Each row is a point on a landscape with many valleys, with its height.
A ball rolls from a point to the lowest of its 2 nearest points, and stops where none of them is lower. Distance is the straight distance between rows; heights are no part of it.
Pavi height 29.9: [ 97,  79,  79, 153,  83,  79, 105, 110, 122,  90,  74, 100, 118,  87, 105,
  98,  87,  81,  99, 117,  94]
Gir height 55.0: [ 97,  94, 110, 111, 114, 115, 107,  71,  93,  68,  94,  93,  91, 106, 105,
  98,  89, 108, 103, 105, 130]
teg height 20.7: [122, 116,  90,  87,  92,  84,  99,  93, 124, 101, 100,  99, 101, 131, 124,
 100,  89,  77,  96, 118,  92]
dafuv height 45.9: [106, 114, 136,  93, 109, 109,  52,  91, 118,  99, 115, 100, 101, 101, 104,
 106, 105,  85,  95,  91, 124]
guri height 32.6: [ 97,  92,  90,  65, 136,  85, 108,  81, 140,  75,  93, 101,  95,  94, 117,
  75,  74, 110,  81,  80,  91]
nulo height 36.2: [124,  88,  93,  51, 118,  81, 120, 115, 126,  94,  98, 104,  76,  92, 107,
  89,  75, 107,  85,  68,  73]
Lak height 64.6: [106, 104, 129, 114,  85, 122,  71,  81,  72,  92,  90, 117, 124, 106,  99,
 110,  99,  83,  94, 110, 109]
ber height 34.4: [100, 102,  97, 109,  82, 111,  90, 124,  82,  85,  96, 117,  72, 103,  97,
 108, 105, 118,  88,  87,  93]
badon height 75.2: [129, 104, 127, 113, 100,  85,  93,  80,  91, 128, 116,  92, 106,  90, 105,
  73, 129,  72, 119, 120,  95]
nizo height 29.6: [108, 115,  92, 100,  87,  88,  70, 140,  94,  99,  97, 110,  72, 110, 127,
  92, 117,  92,  73,  88,  81]
meb height 35.7: [ 64,  77,  87, 102,  91, 109,  57, 118,  67,  90, 113,  98, 107, 101, 130,
 111,  97, 138, 108,  88,  78]
dur height 37.3: [ 98, 132,  94,  77,  60, 134,  81,  72,  97,  87,  95, 109,  87, 124,  91,
 123,  97,  90, 103, 104,  93]
Pul height 46.1: [110, 108,  95, 100,  88,  76, 135, 112,  81, 123, 103, 111, 105, 122, 107,
 104, 111, 107,  97,  97, 108]
lokep height 26.8: [116,  92, 126,  53, 131, 116, 108,  94, 101, 117, 139,  81, 110,  97,  94,
 112,  95, 106,  99, 100, 121]
Basim height 30.0: [ 90, 100,  93,  77, 116, 111,  87, 130, 119,  90, 125, 109, 135,  88, 107,
 106, 116,  79, 104, 107,  67]
tover height 24.3: [119, 127, 113,  89, 103, 103,  94, 131, 106, 113, 103,  91,  83,  98, 133,
  86, 129, 103,  77,  89, 108]
foso height 81.8: [109, 104,  82, 151,  82, 109, 126, 132,  77,  87,  83,  85, 115,  83, 110,
 103, 111,  81,  77, 121,  76]
Vug height 86.1: [ 52, 119, 107, 119,  93, 114,  95, 126,  84,  91, 105,  77, 105,  93,  85,
 106, 123, 117, 102,  95, 135]
filur height 31.5: [ 90, 109,  71, 135,  54, 100, 111,  63,  87, 112,  68, 111, 120, 108,  81,
  82, 107,  83, 118,  84, 102]
pugoz height 28.3: [102, 102,  77,  80, 103, 103, 115,  69, 112, 119,  95,  95,  92, 140, 106,
 113,  73, 106,  94, 119, 106]
fabud height 48.6: [ 91, 131,  95, 130,  83, 104,  98,  93, 132, 118,  93,  99, 106,  74,  83,
  79, 122,  84, 120, 122,  93]
loti height 56.9: [ 99,  93, 102, 113,  94,  96, 102, 103, 126,  57,  95,  93,  95, 108,  96,
 109,  98,  80, 100, 110, 106]
zuzaf height 20.4: [ 83,  77,  72, 153,  86,  88, 104,  77, 105, 117,  82, 109, 128, 112,  96,
  93,  93,  93, 118, 100,  80]
zis height 46.0: [ 73,  96,  63,  97,  75,  95, 105,  88, 110, 152,  85, 113, 112, 126,  66,
  88,  96, 116, 120,  90,  92]
daz height 11.0: [115, 112,  89,  75,  89,  80,  93,  95, 123,  97,  95, 129,  91, 103, 106,
 102,  92,  82, 100, 104,  53]
pog height 79.9: [ 94,  87,  72, 140, 104,  86, 122, 128,  81, 100, 101,  82,  97,  78, 130,
  94, 114,  94, 105, 107,  85]
pazo height 83.7: [107, 114, 103, 125,  83, 126, 120, 132,  82,  69,  87,  97, 125,  94,  79,
 117, 112,  67,  87, 110, 108]
neb height 36.5: [ 92,  80,  83,  70, 133,  91, 111,  68, 109,  80, 109, 113, 104, 101, 120,
  97,  82, 121, 114,  95,  70]
Venu height 36.9: [107, 127, 115,  91, 107, 116, 109, 111, 119,  89, 104,  85,  85,  69,  76,
 115, 107, 104,  84, 117, 110]
zupon height 50.0: [ 98, 114, 120, 137, 107,  86, 104,  75, 108, 121,  87, 107, 122,  73,  83,
  81, 118,  89,  98, 136, 118]
Tebi height 76.8: [118,  99, 107, 114, 118, 106,  98,  96,  93, 123, 118,  65,  80,  76, 113,
  76, 103,  89, 117, 113,  84]
vuzo height 54.5: [ 95,  56, 115, 124, 108,  90,  96, 134,  72, 106, 121,  73, 103, 101, 125,
  93, 104, 103, 112,  70, 116]
pezib height 29.2: [ 67,  80,  87, 105,  95, 103,  90,  70,  85,  91,  87, 112,  76, 114, 108,
 101,  82, 129, 107,  81,  88]
tid height 68.4: [ 93,  60, 109, 123, 109,  75, 102,  92, 111, 125,  97, 115, 130, 108,  94,
  83,  87, 103,  96, 101, 119]
zano height 72.8: [ 96,  92, 110, 112, 104,  96, 116,  79,  87, 110, 111, 121, 124,  75, 101,
  69, 126,  75, 136, 101,  90]
kebe height 32.5: [ 79,  75, 122, 116, 102, 108,  62, 112,  68, 111, 104, 107, 102,  80, 100,
  96,  96, 127,  98,  90,  92]
nadad height 27.3: [110, 125,  94,  63, 111, 126,  95, 108,  69,  77, 116,  92,  85, 117, 125,
 126, 122, 124,  90,  94, 109]
vibit height 43.0: [ 90, 131,  97, 100,  73, 118, 102,  86, 107,  68,  93, 109,  95, 105,  56,
 122, 108,  71, 124, 106, 101]
Rure height 18.8: [100, 102,  97,  72, 107,  96,  61,  83, 112, 115, 107, 126,  98,  79, 113,
  84,  92,  91, 107, 101,  43]
Zefa height 31.6: [ 93, 120, 112,  62, 121, 122,  97,  81, 112,  99, 114, 104, 106,  84,  75,
 101,  96, 111, 100, 112, 127]
vodub height 47.6: [112,  80, 116,  96, 136, 108, 108,  94, 127, 127, 113,  78, 111,  76,  73,
 101,  87, 106, 106, 134, 112]
telad height 41.9: [ 92, 134,  89,  85,  89,  94, 109, 100, 120, 120, 103, 102, 127,  90, 110,
  80, 123,  68, 110, 111,  84]
Fufos height 24.8: [104, 105, 116,  72, 116,  92,  83, 120, 123, 113, 115, 114, 103,  57, 103,
  94, 106,  89, 104, 111,  71]
tima height 15.1: [110, 134, 116,  68,  87,  96, 114, 114, 100, 131, 102, 114,  77,  91, 107,
  66, 121, 103,  92,  83, 113]
Lafin height 48.7: [ 59, 107,  83,  88,  88, 106, 115,  93, 121, 121,  88, 121,  98,  98,  62,
  95,  90, 125, 113,  77, 107]
Disa height 41.2: [105,  98,  90,  83, 114,  89,  94, 120,  57,  87, 126, 100, 104, 120, 124,
 127, 107, 121,  99,  95,  52]
Boto height 58.4: [110, 112, 120, 120,  86, 105,  87,  83,  81,  54,  82, 106,  68, 104, 105,
  91, 104,  93,  84,  80, 138]
Tuk height 19.8: [101,  99, 103,  64, 110,  89, 112,  89, 154, 102, 100,  77, 110,  98,  95,
  88,  87,  80,  95,  94, 127]
nog height 62.8: [111,  86, 144, 126,  88, 125,  62,  83,  63,  83, 107,  74, 101,  97,  86,
 124, 101,  98,  98, 102, 122]
saku height 36.8: [100,  83,  72, 138,  71, 100,  98, 104, 120, 112,  81,  65,  83,  99,  84,
 113,  82,  76, 104, 114,  90]
vure height 27.2: [119, 106, 116,  77, 111,  92,  98,  80, 143,  98,  97, 108,  97,  81, 104,
  63,  92,  91,  94,  80, 107]
bolo height 28.7: [ 80,  79, 112, 115,  84, 100,  77,  92,  96, 132, 108,  93,  81, 100,  80,
  92,  81, 122, 103,  82, 112]
mige height 25.8: [107, 133,  86,  64, 106, 117, 113, 103,  82, 118, 100, 130,  82,  82, 108,
  80, 112, 109,  92, 100,  89]
feke height 24.6: [ 72,  71,  81,  85, 102,  84,  96,  94, 111, 119,  96,  92,  92, 111, 104,
  86,  67, 130, 108,  75, 102]
gaki height 78.2: [104,  75,  99, 145,  96,  97, 103,  96,  70, 112, 102,  85,  90,  71, 109,
  71, 109,  82, 110, 112,  84]
sena height 35.2: [ 85, 115,  80,  76,  87,  98, 120, 137, 100,  90, 113, 116, 113,  97, 101,
  97, 118,  67, 111,  98,  68]
lifug height 46.2: [109,  76,  89, 113, 115,  93, 129,  94,  67, 100, 106,  89, 113, 136, 107,
 126,  83, 123,  98, 117,  91]
vefis height 43.6: [124,  83, 110,  88, 125,  90,  93,  92,  62,  90, 121, 102, 104, 128, 125,
 138,  81, 111,  87, 116,  75]
zadov height 31.2: [111, 130, 106,  93, 122, 120, 115, 126,  85,  78, 107,  87,  85,  93, 114,
 100, 138, 114,  99,  86, 128]
Gomek height 8.7: [119, 106, 119,  79, 108, 101, 119,  98, 128, 110, 113,  58, 102, 102,  61,
 111,  99,  70, 109, 104, 129]
soz height 39.3: [117,  96,  98,  71,  97,  84, 106, 126, 106, 124,  94, 110,  62, 111,  89,
  93,  81, 131,  83,  62,  93]
Sen height 70.2: [100,  84,  98, 114, 120,  69, 110, 105, 114, 109, 102, 115, 121,  91, 116,
  82, 109,  83, 108, 112,  91]
Mar height 61.0: [103,  95, 130, 134,  79, 116,  77,  94,  82,  60,  94,  98,  89, 100,  76,
 110,  86,  83, 107,  68, 126]
Gezon height 34.6: [ 93,  93,  95,  94, 108, 103,  88,  62,  74,  73,  99, 128,  91, 106, 118,
  94,  98, 107, 133,  90,  78]
gotu height 52.3: [ 96,  83,  98, 123, 103, 107, 103, 104,  86,  95, 111,  66,  98, 115, 115,
 112, 104, 110,  97,  91, 134]
pasur height 38.6: [ 78,  89,  90,  84, 129, 114,  90, 129,  77,  94, 121,  96, 127, 108, 121,
 123, 102, 124, 103, 105,  83]
rog height 43.5: [104,  90, 114,  98, 111,  96,  63,  99, 130,  91,  85, 102,  83, 102, 108,
 119,  90, 116,  77,  95, 120]
moseb height 43.4: [119, 102, 112, 127, 128,  91, 123,  98, 120, 115,  89,  88,  92,  61,  84,
  89,  95, 108,  90, 138, 109]
zerus height 41.3: [109, 115,  99,  71, 112,  99,  80,  95, 115,  60,  95, 100,  79, 124, 111,
 126,  84, 111,  69,  89, 116]
zige height 40.6: [ 75, 123,  74, 113,  64,  96, 132,  99, 105, 131,  72, 113, 109, 113,  75,
  78, 120,  90, 110, 102,  97]
bam height 54.4: [112,  92,  86, 110,  91,  73, 123, 134, 131,  60,  82, 110, 108, 101,  79,
 126,  90,  92,  86, 101, 100]
tuz height 38.3: [108, 104,  95,  99,  92, 113,  82, 108,  73,  54,  77, 111,  81, 129, 115,
 124,  92, 120,  75,  87, 105]
Donun height 49.4: [123,  80,  83, 133, 119, 113, 108,  84,  57,  92, 101,  61,  92, 113, 129,
 113,  94, 120,  91, 122, 110]
Livid height 33.0: [ 97, 108,  85,  63,  89, 112,  71,  58, 118, 103, 105,  91,  84, 118, 107,
 113,  77, 104, 112, 108,  89]
Tez height 42.2: [119,  88, 109, 101,  89,  69, 108, 120, 106, 135,  86, 110,  90, 117,  98,
  94,  92, 119,  84,  86, 117]
Fofup height 51.6: [ 74,  96,  91, 109,  99,  86, 136, 116, 134,  98,  89, 110, 102,  99,  67,
 111,  88, 114,  94, 105, 101]
Gagop height 20.1: [112,  99, 118,  62, 113, 112, 139, 114,  94, 119, 119,  82, 109,  97,  72,
 130, 116,  87, 119, 118, 125]
Panil height 85.1: [ 84, 113,  96, 108,  82, 120, 112, 119,  83,  95,  91, 103, 132, 105,  82,
 103, 116, 105,  94, 102, 129]
Sesip height 66.5: [109,  87, 128, 108,  98,  91,  91,  77,  81, 112, 101, 140, 127, 106,  99,
  97, 102, 103, 106,  99, 118]

Call two points neighbours if one is among the 2 nearest of the other. Go from one point of each pair to the other, from neighbour to neighbour, staying as low as possible. Name the highest point that can't be avoided.
zuzaf and tima => Lak
Gomek and daz => zupon
zuzaf and feke => loti
guri and feke => neb
nadad and tima => zadov

Where does a ball stop that starts at each point below?
fabud => daz
Donun => feke
dafuv => tima
Panil => gotu
bam => zuzaf
zano => gotu
